Points on a hilly landscape, in no order, each with its height.
A ball rolls from a point to whichever of its 2 nearest points has the largest drop for the distance, and stops where none of them is lower. Distance is the straight distance between rows; heights are no part of it.
Mok: [120 140 187  98 166 176 109 162 118 125 163 110 155 122 128 126 175 139
 165 129]  (h 6.63)
vudag: [ 82 167 152 163 116  78 184  92 217  98  73 156  79 155  88  81  47 129
 146 116]  (h 1.10)
vapat: [152 141  96 144  50 100 111  75 132 115 129 165 101 119 162 152 142 151
 159 155]  (h 4.64)
Bod: [165  32 116 224 145 114 122 120  98 116 160 140 182 117 162 108 127 114
 146 133]  (h 7.06)
bimum: [126  86  71 100  58  89 121 114  79  99 137 153 132 156 181 159 159  84
 142 149]  (h 7.32)
vapi: [108 176 156 167 124 100 148  75 203 131 104 101  80 106 118 135  53 174
 144 102]  (h 2.56)
gonok: [ 90 152 117  58 110 108 143 159 137 110 112 150 120 161 114 136 130  78
  91 133]  (h 6.88)
Bosok: [113 106  41  91  54 109 101 126  80 120 140 167 113 155 130 101 139 116
 131 131]  (h 6.08)
tukid: [134  99 123 150 163 159  93 174  88 119 143 131 193 135 143 153 134  94
 117 149]  (h 5.81)
tuf: [117 147  74 115 105 108 133 128 123 143 118 133 121 159 128 143 119 103
 110 149]  (h 6.16)
git: [122 145 110 126  85  98 147  89 167 154 123 108  80 123 115  90  93 143
 168 100]  (h 4.18)
Div: [126 146 140  87 131  96 167 120 165 132  71 151  91 116  68  85 123 114
 114  92]  (h 5.97)
Rari: [153  95 129 190 156 141 153 125 118 138 167 126 127 149 152 134 129 159
  63 161]  (h 6.38)
som: [119 143 160 172 145 111 175  96 166 129 133 116  68 120 130 149  52 200
  60 120]  (h 3.83)
tene: [129 151 169 103 135 155  81 137 132 109 152 131 153 124 144 131 144 150
 157 155]  (h 5.98)
voko: [ 76 159 122 163 162 150 113 145 129 143 154  55 156 156 147 113 124 154
 162 148]  (h 8.69)
tofom: [163  80 175 171 190 218 154 170  84 130 183 135 152 123 122 127 182 115
 135  89]  (h 7.48)
Tik: [100 166 105 127 105 104 162 113 168 133 119 145  81 159 103  93  92 130
  99 133]  (h 6.47)
Mafes: [119 128  64 112  86 106 121 149 103  98 131 150 128 161 146 164 131  78
  93 153]  (h 6.30)
dag: [138 131 111 160  99 145  74 120 124 124 166 125 147 138 149 127  99 133
 153 148]  (h 5.10)
zese: [130 158 138 123 162 143 119 151 156 149 107 112 127 115  89 115 107 131
 113 104]  (h 4.86)
nivid: [132  95 161 182 196 178 114 168  81 111 162  94 180 127 155 140 177 125
 157 127]  (h 7.97)
Dep: [120 128  70  76  94 117 115 135 118 162  96 112 131 123 114 104 106 106
 166 108]  (h 4.60)
gog: [ 64 125  94  37  80 126  87 142  92 145 114 106 173 121 169 150  95  99
 201 130]  (h 7.07)
Nuvom: [124 159 179 160 156 111 155 105 192 126  98  95  92  98 100 134  67 173
 105  91]  (h 3.40)
dek: [148 144 188 138 153 162 136 150 155 115 156 122  98 125 102 116 110 148
  78 108]  (h 5.34)
penik: [103 168 185 157 177 154 134 159 177 118 148  95 106 133 107 103  91 174
  95 116]  (h 6.14)
Dor: [142  76  93 133 124 119 101 124  83 126 126 151 189 125 159 147 154  98
 143 159]  (h 6.21)
pizo: [170  91 150 159 175 160 116 104  99 157 141 144 147  90 116 120 146 173
 122 119]  (h 4.40)
vib: [173 101 148 157 175 180 107 171  91 126 132 140 159 106 112 144 143  99
 115  97]  (h 7.90)
Tupem: [120 112 153  58 165 177 123 172  87 136 134 154 159 114 106 145 169  85
 134 115]  (h 8.93)
lino: [ 89 151  74  72  55 106 117 120 137 142 121 145  99 146 116  82  98 123
 187 128]  (h 5.09)
Nak: [174 125 129 122  91 104 129 103 124 118 127 143 111 115 127 136 156 131
 117 132]  (h 3.92)
defof: [116 158 118  83  74  94 151 101 141 122 122 132 119 142 158 153 153 111
 153 167]  (h 5.31)
mino: [ 98 172 123  70  89  83 155 117 165 111  91 146 109 140 127 136 144 104
 153 146]  (h 5.52)
nis: [109  53 121  66 109 134 111 138  57 126 144 129 190 135 173 137 158  87
 181 138]  (h 3.61)
Reti: [145 137  67 162 110 106 128 102 124 158 107 134 111 125 127 134 107 131
 104 132]  (h 5.94)
pemid: [181 138 142 175 129 118 124 109 139 111 113 146 101  90 132 171  97 156
  58 120]  (h 2.65)
fuzo: [167 131 186 152 185 164 158 155 129 127 132 113 131 112 140 167 161 134
  84 133]  (h 4.91)
razeg: [104 162 116 173 143 124 172 107 168 156 149  94 101 159 127 114  85 163
 106 144]  (h 5.30)
fiz: [124  63 114 124 154 155  98 174  70 106 153 162 191 144 143 138 144  68
 127 139]  (h 5.53)
Rivep: [170  76 160 161 178 176 160 148  82 139 170 153 139 129 127 121 174 127
  98 121]  (h 7.08)
dori: [142 114 150  81 110 150 111 142 113 127 166 127 132 143 125 113 155 111
 144 124]  (h 3.55)
tolo: [133  91 105 108 114 122 126 151  82 100 155 147 150 159 152 154 159  74
  97 150]  (h 6.44)
tetu: [149 104  99 162  98 116 141  81 117 158 159 126 121 148 146 109 133 166
 135 152]  (h 7.02)
Nel: [ 56 145  81  46  77 120 104 134 113 131 120 137 141 146 153 145  98 103
 164 152]  (h 6.35)
Ginof: [ 77 135 128 152 175 162  87 157  90 128 154  68 189 139 156 127 158 149
 179 151]  (h 8.47)
lilar: [136  78 137  91 122 158  98 150  75 125 162 124 172 130 145 126 160 102
 173 126]  (h 1.80)
fut: [139 116 122  69 116 142 107 148 109 162 108 107 144 107 105  99 124 107
 182  93]  (h 6.20)
zem: [151 155 154 136 136 113 137 125 175 127 106 112  99 106  93 125  98 133
 107  88]  (h 4.04)
lopam: [127 130 142  82 159 164 124 151 118 165 116 125 142 104  88  98 150 119
 162  93]  (h 7.72)
kepi: [148 168 159 162 121 113 127 108 185 102 118 137  82 106 129 157  79 165
  77 127]  (h 3.22)
Repif: [120 171 135 133 130 124 130 136 171 128 126  73 129 135 135 143 104 117
 153 125]  (h 4.36)
nuled: [158  83 114 116 144 143 107 132  81 138 112 166 176 103 135 141 173 110
 132 137]  (h 5.86)
niso: [135 147  89 117  91  95 125 102 146 158  97 108 111 113 116 117 103 122
 170 109]  (h 3.53)
fofu: [ 87 167 119 113 119 122 138 134 160 149 121 122 121 155 104  94  89 121
 129 134]  (h 6.78)
tomor: [159 119 158 131 130 157 126 144 124 124 178 124 116 139 114 108 138 125
 102 116]  (h 4.57)
pilum: [128 164 140 173 150 135 113 140 151 123 136  59 143 133 157 165 116 125
 146 142]  (h 5.38)
fopel: [120 165 164 165 199 148 143 141 160 148  93  97 130 103 115 148 107 162
  81 125]  (h 8.98)
gego: [109 108  72  65  92 124  93 144  83 151 104 106 166 119 142 133 112  90
 186 122]  (h 5.79)
nes: [103 160 120  79  74  76 170 123 171  93 103 155  70 160 114 122 149 104
 114 129]  (h 5.64)
kadi: [164 127 159  98 162 180  98 169 106 128 128 158 150  94  97 141 161  99
 125  94]  (h 8.39)
Boko: [101  46 125 106 124 131  87 149  69 106 152 136 220 123 188 145 147  91
 192 157]  (h 4.59)
fizi: [145 143 145 127 112 104 161  83 158 141 128 130  95 121 129 126 140 161
 119 135]  (h 4.39)
gof: [124 161 140 142 106  90 170 102 186 104  98 161  47 126  92 102  85 160
  68 108]  (h 6.24)
Nide: [ 85 163 122 127  87  70 159  94 197 103  65 169  80 138  84  78  72 122
 163 108]  (h 1.63)
Kitu: [151 146 172 180 164 138 137 122 155 126 127  60 132 113 153 172 132 145
 126 125]  (h 6.11)
mezol: [171  83 111 147 147 136 114 104  89 166 107 144 163  90 125 117 156 145
 138 124]  (h 5.18)
Voke: [158 142 101 166 119 105 127 115 132 121 111 151  79 120 116 147  96 147
  40 114]  (h 2.19)
suzaz: [127 123 117 202 149 146  96 140 118 117 150  67 176 134 175 149 127 132
 163 146]  (h 6.15)
kip: [107 156 164 117 137  98 166  79 189 150  99 124 102 112 100  91 114 175
 158 122]  (h 5.25)
Kar: [ 81  99  74  33  68 107 111 147  80 123 116 125 131 148 143 147 123  59
 134 104]  (h 6.94)
divol: [140 129 154 188 149 148 111  96 135 131 173 109 115 111 132 122  91 206
  96 121]  (h 4.23)
reto: [128 146 120  94  85 103 167 124 143 107 139 151  76 164 125 119 161 118
  96 148]  (h 5.75)
Sud: [ 87 179 177 133 137  91 163 112 217 107  80 115 115 134 102  96  81 135
 171 125]  (h 2.04)
dab: [156 126  95  92  57  89 118 112 119 104 110 142  90 125 133 130 159 121
 139 117]  (h 3.57)
fazik: [172 129 149 124 140 130 134 125 128 125 102 167  94  94  95 138 156 134
  70 102]  (h 2.49)
lipel: [132 137  78 121  30 104 113  93 126 126 141 144  92 137 165 141 123 127
 190 144]  (h 4.25)
kel: [ 89 186 173 151 193 157 125 177 170 122 120  64 127 132 104 110 105 140
 127 105]  (h 7.54)
Boser: [168 128 176 168 182 150 141 139 121 133 121  88 154 101 143 180 166 124
 130 121]  (h 5.83)
bifa: [120 166 182 156 195 167 116 162 140 120 130  89 152 109 134 147 151 163
 126 131]  (h 6.89)
fiv: [138 154 150 111 150 149 111 163 135 110 126 134 147 129 129 162 140 108
  97 148]  (h 6.64)
Tul: [120 167 170  85 135 141 127 165 157 106 125 144 124 136 106 125 125 105
 109 139]  (h 6.96)
Tidi: [161  92 153 181 169 154 113 101 107 141 157 118 123  94 113 128 106 190
  97 101]  (h 3.85)
rab: [190  88 120 173 138 132  95 118 106 126 133 152 128  97 119 131 121 135
  88  98]  (h 7.35)
pavan: [134 141 129 166 149 140 152 132 140 137 153 100 116 157 139 129 107 147
  87 151]  (h 5.96)
botog: [119 130 120 109 107 142  67 134 112 118 153 139 169 136 157 143 129 127
 161 165]  (h 5.54)
Lun: [168 131  97 131 115 109 118 121 119 112  92 164  96 106 101 140 142 128
  59 114]  (h 1.83)
gab: [101 153 134  95 120  87 178  97 183 144  74 139  99 124  89  82 117 131
 150 120]  (h 5.69)
fon: [127 143 147 155 177 166 105 160 124 120 137 104 169 133 143 162 143 121
 106 159]  (h 6.25)
vep: [ 87 177 170 159 127  87 176  86 216 108  83 139  86 126 111 117  63 159
 137 126]  (h 1.72)
Melod: [146  90  58 116  94 108 112 112  80 143 122 151 117 133 116 101 149 116
 123 118]  (h 5.93)
Nif: [136 117 128  55 137 135 129 150  91 132 104 164 141 118 112 147 183  89
 120 130]  (h 9.27)
Vog: [148 130 139 189 124 140  98  97 134 125 173 124 136 131 154 137 107 173
 118 149]  (h 4.61)
Mar: [166  48 125 198 157 121 135 115  97 136 148 110 179 127 164 130 163 125
 157 145]  (h 6.81)
Kelat: [142 122 103 119  77  99 126  89 120 127 141 156 131 136 171 149 160 134
 154 182]  (h 4.96)
luv: [161 101  74 148 116 112 111  96 101 154 106 143 135 109 123 118 136 143
 118 123]  (h 5.72)
daz: [138 136 152  88 112 115 163 124 150 116 129 158  74 135 101  98 154 138
  84 127]  (h 5.95)
vonus: [ 88  99 143 150 189 174  86 174  73 110 167  92 198 141 168 135 172 117
 175 144]  (h 8.18)
Vimef: [182  51 106 206 131 122 103 106  95 127 146 149 154 106 143 116 123 134
 116 115]  (h 7.19)
Popa: [166 116 125 175 163 156  95 146 117 137 132 126 150 114 118 142 111 125
  89 112]  (h 7.55)
vugu: [ 98 161 193  85 167 162 135 171 147 116 144 109 143 134 116 121 155 117
 140 131]  (h 7.43)
vilev: [ 91  88  76  58  62 102 106 123  71 111 131 140 149 146 173 156 139  78
 149 139]  (h 7.16)
fafem: [184 124 184 144 154 146 150 125 134 123 122 139 109  98 125 152 152 142
  75 117]  (h 3.67)
Zege: [ 99 118  98  45 104 116 120 161 100 117 124 134 134 148 117 149 133  61
 108 116]  (h 6.75)
kifas: [168  71  92 181  95  93 145  79 103 130 147 146 131 138 165 130 156 136
 126 158]  (h 6.72)
pugi: [136 136 135  80 142 126 142 128 134 162  87 138 112 100  69  81 143 120
 138  89]  (h 6.46)
kavuf: [140 136 129 126 114 108 156 109 144 118 123 159  59 127  91  97 128 164
  58 113]  (h 6.12)
fir: [159  67 130 173 157 146 144 136  91 131 172 145 148 148 148 122 158 135
  87 152]  (h 6.67)
fome: [109 133  77  50  62 105 102 131 113 123 102 163  95 125  98  75 129 124
 155 113]  (h 5.44)
gipes: [ 89 146 108  77 101 138  88 147 122 124 142 130 153 146 143 141 107 103
 157 150]  (h 5.89)
Dizun: [112 154  92 145  93  84 163  83 164 141  99 163  53 134  99 103  93 164
  98 116]  (h 6.33)
Nuga: [164  63  99 173 124 102 127  89  99 137 131 143 172 120 167 136 160 121
 155 159]  (h 6.48)
pize: [124 147 157 140 125  83 191  63 186 142 107 125  75 114 116 119 106 175
 119 117]  (h 4.80)
Rako: [ 99 153  96  99  61 100 148  94 165 140 122 145  69 149 110  69 105 139
 184 122]  (h 4.67)
vak: [ 66 167 109 131 141 143 113 141 145 158 142  90 143 156 120  91  99 144
 160 146]  (h 7.73)
Mufa: [104 164 147 123 197 160 130 166 134 159  94 103 158 114  89 129 135 126
 119 119]  (h 6.61)
Moki: [121 134  64  82  26  87 116 105 119 101 120 146  73 132 143 127 139 115
 180 115]  (h 3.86)
Vobag: [108 170 181 156 227 184 143 167 140 143  97 100 143 101 106 147 147 158
 107 117]  (h 7.99)
Mafo: [130 116 183 185 212 215 137 185  91 112 177 107 149 132 133 139 178 143
 131 104]  (h 7.75)
nuza: [104  34 128 118 162 154 106 167  55 114 157 149 221 130 161 137 159  81
 176 136]  (h 5.12)
rotu: [113 155 143 178 167 112 187 105 169 149 125  90  98 137 129 142  79 182
  77 137]  (h 4.50)
Kub: [ 98 182 145 121 108  97 157 114 197 120 104  93 108 140 126 131  99 108
 172 129]  (h 3.18)
per: [ 99 116 110  78 130 129 121 168  93 119 153 124 161 168 140 154 136  77
 101 146]  (h 6.60)

For each start below, name the point where the ball stops.
kavuf => dab
Ginof => Lun
Rari => Lun
Tupem => Nuga
pugi => dab
suzaz => vudag
Kitu => vudag
Mufa => vudag
